Each row is a point on a tangle of strands that fork and nearly touch. The rows are in no order.
(in the rows, 128 means zero)
Points whose rows are less than 130 apart are linked; no others are. Some points are linked to none.
Tud: [197  85 158 186 115 121 136 152 115 109 185 121 156 110 107 166 106 142
 172 140  58 126 167  70 153 145 102 129 118 132 121 106  95 132]
mena: [ 84 128 128  99 126 132 192 141 108 166 150 102 128 132 135 109 129 104
 177  84 138 151 107 164 122 174 197 149 137 139 126 107 111 135]
vot: [162  87 151 193 127 115 140  92 149  56 157 134 146 143  77 230 128 110
 130 135 113  98 161 122  92 123  99 107 108 122 114  86 135 124]
fak: [156 162 150 107 130 150 109 125 161 114 142 111 134 132 144 158 132 107
  94 123 165 131 165 106 101 174 124 143 117 151 107 147 140  87]
poro: [112 160 104  61 161 120 141 185 139 129 122 137 135 144 161  61 179 201
 158  87 140 153  89 133 153 157 205  79 163 115 122 131 158  82]
nago: [ 70 125 116  84 132 135 159 112 113 176 136 110 128 147 138  77 109 137
 186  48 133 152  97 154 137 146 205 175 122 141 109 118 135 130]
Vifaz: [119 122 146  92 151  92 177 151 131 145 118 127 121 129 142  92 113 172
 184 144  87 138 128 124 152 100 142 132 181 119 126 115  90 136]
kodiz: [ 93  82 132 132  88 168 122  82 123 128  83 121 115 124 124 166  93 130
 116 135 120 141 155 161 124 133  86 157 191 137 114 133 111 114]
kuvut: [142 127 164 131 101 106 168 141 147 147 171  90 128 113 150 137 106  78
 155 109 136 122 171 129 123 170 180 135 119 141 185 111 102 153]
sudu: [145 132 156 139 114 109 151 132 138 104 190  93 139 142 124 156 150  62
 142 102 140 101 158 149  97 157 177 122  96 140 170  96 128 157]
lif: [122 147 110 120 205 126 142 119 111 121 130 117 154 153 106 147 138 152
 127 165 114 147  72 105  81  82 103 173  88 140  21 135 125  91]
fidir: [141 146 143 115 163 128 150 149 143  64 141 128 127 135 117 156 181 104
 116 148 120 118 129 143  86 144 129  87 145 134 102 107 131 101]
bukeg: [197 190 140 128 132  75 104 171 158  94 170 133 145  96 150  88 135 151
 121 159 112  86 160  76 139 134 113  80 126 105 173 126 131 146]
giv: [ 80 102 129  99 158  93 179 122 111 168 113 125 122 141 131  89  96 146
 188 108  93 132  98 139 148  82 159 157 148 118 123 106  89 161]
did: [153 118 143 180  61 145  75 105 132 130 172 139 131 123 109 133 139 113
 122 121 111  97 165 156 135 126  92 139 113 142 178 115 132 170]
gela: [106 119 138 149  84 140 131 125 110 134 162 136 114 150  90 127 174  79
 141 113 121 104 123 206 118 130 142 116 117 138 187  81 142 183]
Gegeb: [162  74 137 177 135 138 118 128 120 106  94 129 127 100 126 187  78 135
 109 170 114 133 141  66 149 118  59 111 136 109 106 152 101 126]
Nof: [179  80 146 181  98 135 134 158  91 157 155 116 147  90 132 138  99 144
 158 155  70 142 155  89 163 142  86 140 127 130 132 133  78 143]
bok: [163 142 131 180 139 119  98 127 103 150 138 135 150 120 100 149 140 115
 109 168 129 130  95  95 113  77  81 140  41 127 102 148 136 136]
moko: [ 94 116 108 181 142 149 118  46 119 131 122 130 147 173  86 196 118 105
 109 138 163 134 113 144  64 123  97 202  73 146  70 146 165 101]
gudu: [148 135 152  89  97 115 176 154 144 137 173  90 127 124 162 114 135 119
 171 115 113 137 190 144 120 192 185 148 169 148 173 102  98 134]
dig: [120 121 104 158 151 128 103 103 139 100  54 149 100 114 122 171 112 105
  52 191 167 126 115 109 120  78  77  95 125 114 124 158 141 116]
kol: [105 135 134 109 152 134 159 148 141  77  94 127 102 128 123 155 173  78
  88 138 158 125 107 154  99 144 151  61 158 127 129 117 139 107]
ladis: [ 95  87 144 147  88 115 146  65 127 147 137 128 122 149  99 143  88 108
 172 108 103 119 141 179 118 117 125 182 147 140 148  94 103 175]
nuza: [127  52 136 175  75 164 129  80 127  99 108 138 124 120 108 202  87 123
 127 130 103 129 178 138 138 145  80 151 177 135 122 121 108 124]
mezab: [153 136 137 119 143  95 106 147 146 161  77 125 119  97 175 126  62 147
 106 169 153 121 137  52 155 127  93 127 124  99 138 181  98 127]
rikom: [154  99 133 169 148 122 112 118 143  78  78 145 111  96 122 183  94 123
  81 187 129 115 144  80 130 110  63  75 152 104 122 141 113 118]
zonam: [162 192  96 132 148  96  84 171 115 155 117 152 130  92 151  67 126 162
  89 176 145 109  90  70 146  94  97 101  76  87 137 177 142 142]
Gufe: [ 74 126 111 109 145 126 121  91 131 156  89 139 116 152 116 111 102 116
 119  91 154 135  94 142 133  72 148 157 115 130 108 145 144 135]
Zemad: [125  99 110 164 145 166 104  82  97 123 106 144 149 152  96 169 125 142
 102 162 105 142 116 123 112  84  55 183 116 139  65 149 133 114]
bekit: [ 57 107  90 100 126 159 121 113  89 180 123 158 112 150 105  59 140 150
 164  47 118 144  73 177 168  95 186 124 102 134 141 104 152 161]
fefuf: [ 77  90 135 125 118 111 163  74 111 175 120 118 126 144 117 118  79 121
 174 102  98 133 113 162 132  95 134 201 126 135 127 109  90 174]
dodiv: [141 121 159 102 137  88 146  89 189  56 150 131 124 157 110 165 124 102
 147 116 110  88 178 146  93 119 146 121 165 132 142  74 122 133]
dudop: [ 95 146 109 108 213 121 162 133 112 134 112 123 134 152 113 127 136 126
 135 120 149 157  57 117  90  96 158 141  86 119  50 130 143 102]
gim: [ 48  95  97 116 111 181 135  98  75 184  74 102 108 140 138 130 106 114
 107 112 153 157  91 174 128 116 114 189 145 140 105 157 122 134]
mit: [134 138 149  87  99 139 165 164 133 148 131  95 125 111 170 126 129 132
 150 125 138 151 163 138 123 204 153 137 170 144 134 135  95  98]
nimu: [128 122 114 141 120 151  84  95 115 149 111 147 129 136 110 115 124 148
 108 150 108 128 125 137 134  76  69 174 124 135 104 144 126 140]
bev: [137 163  93 146 115 157  61 118 117 141 112 156 123 113 125  85 141 150
  74 164 130 124 120 128 143  96  60 138 121 126 130 166 146 134]
kiti: [100 157  92  73 158 146 119 161 129 135 109 150 129 144 149  60 165 176
 123  65 165 158  82 126 157 140 205  74 133 122 110 147 180  84]
paren: [110 113 125 176 139 146 129 125  85 164 108 120 130 128 109 162 131  90
 101 154 153 142  89 132 108 111  95 140  76 131 104 160 129 138]
Vepu: [ 74 108  89  76 164 124 148 137  97 192 105 118 134 147 149  61 110 184
 174  58 131 168  74 120 154 115 202 144 112 128  91 146 137 116]
Ret: [152 184 139  60 127 101 137 175 181 112 128 117 133 117 196  92 146 172
 130 140 150 126 154 105 138 190 155 105 184 121 151 152 124  86]
mego: [ 87 139 114 114 172 140 148 118 143  93  62 137  98 131 117 156 149  83
  73 153 172 137  92 140 107 115 141  79 150 117 107 131 152  88]
mem: [169 121 130 193 101 157  80  82 132 109 174 147 161 148  76 177 144 130
 108 128 119 118 145 121 103 128  79 169  68 145  86 127 165 110]
lova: [138 130 148  63 114 101 134 113 193  50 136 135 109 147 145 125 151 111
 123 112 116  98 191 150 125 143 152 113 195 143 173  96 118 128]
bipa: [136 119 154 134 137  92 140 151 136 158  85 110 110  95 160 138  67 112
 122 152 156 126 135  85 154 125 121 107 125 103 159 157  98 145]
Lugof: [161 142 133 138  80 128 134 182 122 129 148 122 113  87 172  92 151 134
 129 157 117 121 168 132 154 180 120  87 172 119 194 125  96 152]
fir: [120 170 122  49 144 132 141 177 165 117 117 112 120 143 175  78 168 188
 141 107 149 147 114 129 133 177 180 117 191 128 114 139 142  64]
sog: [133 123 111 133 176 167 117 111 106 130 110 123 151 145 113 154 130 147
 110 168 114 154 101 110  97 113  79 187 109 147  34 153 129  97]
lidab: [136 171  91 147 126 138  77 152  90 170 110 157 124  98 143  65 141 143
  85 158 143 123  89 116 153  89  79 125  86 116 144 177 138 162]
pasaf: [ 65 131 102 101 145 134 138  98 108 153 153 137 132 168 101  72 136 129
 179  56 110 134  64 177 125  98 186 167 104 140  99  91 147 146]
sizin: [150 110 140 165  61 150 105 126 113 108 199 131 130 150 100 140 181  98
 145 121  88  96 165 186 118 146 111 126 121 149 189  80 132 177]
buvis: [132 187  85  96 169 104  96 167 132 149  79 157 118 108 166  71 125 165
  88 146 186 137  82  73 160 109 133  88 108  89 129 187 161 116]
sib: [201 102 171 181 122 108 144 159 141  98 170  96 141 104 132 191 103 106
 140 152 110 114 173  62 131 168 122  94 112 121 146 111  99 128]
nize: [ 64 115  92  93 112 156 115 133  99 175 101 149  95 126 134  58 132 155
 131  62 139 147  95 171 188 111 174 110 137 121 165 128 154 147]
Mog: [164 123 170 155 131  87 143 148 160 121 124 102 112  96 154 171  83  85
 120 151 149 106 161  83 133 149 133  86 124 115 173 124 101 137]
mok: [167 126 150 165 162 127 137 119 139  58 147 129 145 137  89 207 163 101
 103 164 131 115 136 115  78 125 106  94 103 121  91 102 142 105]
Beb: [118 145 134 107  83 149 132 160 116 168 114  97 118  96 172 111 125 115
 122 119 158 149 140 144 141 187 133 133 147 131 150 159 117 118]
rov: [124 148 142  94 153 100 164 186 127 126 119 134 117 115 147  91 151 155
 155 147 111 135 113 129 148 125 150  83 173 111 148 123 110 125]
Muman: [147  75 122 181  68 157  75  72 147  86 108 153 124 118 102 182  92 133
  94 129 108 115 185 119 150 124  62 139 168 124 139 131 139 123]
ked: [180 110 140 166  90 135 134 176  98 153 142 118 128  82 157 119 115 149
 142 171  94 132 155  98 155 168  95 110 144 117 162 145  84 144]
luzi: [173 188 142  87 149  88 120 166 183  93 152 134 144 118 161 104 137 160
 122 148 129 109 156  88 132 141 136  98 145 116 141 133 134 111]
gat: [ 96 105 114 140 137 163 123 130  75 194  95 104 130 134 139 130 122 121
 109 136 144 156  81 138 126 115  95 176  95 143  83 171 116 139]
kib: [108 170  70  87 165 129  92 153 128 144  73 169 112 124 161  67 142 170
  86 106 187 152  77  98 162 120 172  76 111 104 126 182 183  93]
Tiloz: [ 93  96 149 159  73 115 143  87 127 152 155 123 110 141  98 144 111  78
 161 100 126 107 139 189 126 116 146 150 114 133 188  85 124 190]
kanas: [ 89 115  87  89 167 135 116 134  78 192 111 150 145 147 133  55 124 194
 156  42 137 166  73 115 173 102 214 101  64 126 110 153 168 128]
zuv: [141 181 124 106 151  90  99 126 139 133 157 157 139 133 103  80 147 145
 127 114 117 107 104 130 138  61 131 120  92 119 131 106 153 136]
belu: [ 92 143 120  86  90 154 118 134 125 167 117 125 106 122 144  81 130 132
 126  89 150 139 121 169 154 144 156 134 155 137 156 127 136 133]
dun: [206 145 142 158 102 111  87 157 149  94 185 140 149  98 137 108 127 146
 128 153  90  91 179  88 148 135  89 104 123 123 163 120 124 153]
kuro: [150 112 136 171  72 152  69  86 149  91 135 154 126 126 101 152 126 115
  94 128 127 101 173 149 125 130  76 125 145 133 157 120 149 140]
rop: [ 64  91 119 124  97 171 129  69 116 153  71  98 118 136 127 175  86 109
 107 119 159 150 136 167 109 141 104 191 163 142 105 150 122 106]
nanot: [109 156 138  95 171 117 180 153 125 120 160 105 137 150 122 123 153 101
 163  92 137 132 102 142 101 157 200 119 115 136 109  98 133 120]
vebak: [ 92 158 120  96 186 133 156 133 132 124 132 114 134 152 118 112 148 116
 147  99 154 139  77 139  94 130 182 132 116 136  71 117 146  94]
lud: [193 119 151 155 106 118 127 152 128  96 195 132 148 110 119 116 142 149
 161 158  50 107 186 112 144 140 103 116 150 134 160  89  98 153]
Nanu: [192 123 135 207 118 120  80 100 123 110 163 146 173 126  81 189 128 130
 110 145 111 113 130  77 113  87  73 148  36 120  91 132 151 119]
sok: [135 143 136  51 106 106 143 147 170  89 164 123 113 146 161  88 165 123
 153  96 115 112 180 157 135 168 188 124 183 145 182 101 123 129]
Lod: [138 155 124 155 141 138 109  76 135 118 158 136 161 166  85 170 142 117
 122 131 133 119 115 142  75 101 100 183  64 148  69 122 165 104]
pupo: [143 146 133  96 104 116 168 195 128 119 134 119 108 102 169  86 169 140
 144 155 114 129 158 144 148 176 152  77 201 116 193 118 103 139]
suli: [ 91 139 105 138 140 154 118 115 138 106  48 134  93 112 122 168 135  78
  43 170 191 139 105 140 111 118 108  87 137 127 125 157 158  95]
danem: [148 100 168 153 141  87 164  95 159  62 172 125 147 144  88 194 116 100
 162 130  90  94 166 131  87 125 134 125 129 132 133  66 112 144]

A fork is a point with three links, a tip a point with one. Leave the first point through the second and follow the links. Name the first fork or tip that comes.
mit / Beb | nago
suli / mego | gudu
gudu / sok | Gegeb
Zemad / nimu | Tud
rop / gim | moko

Follow the links from the first point to the second, and from the first to the third. Name the last point that the two ways share.
belu / zonam / kanas | nago
Mog / bev / giv | Tud
bipa / bukeg / sizin | Tud
nago / suli / sudu | gudu
kol / nanot / kanas | nago
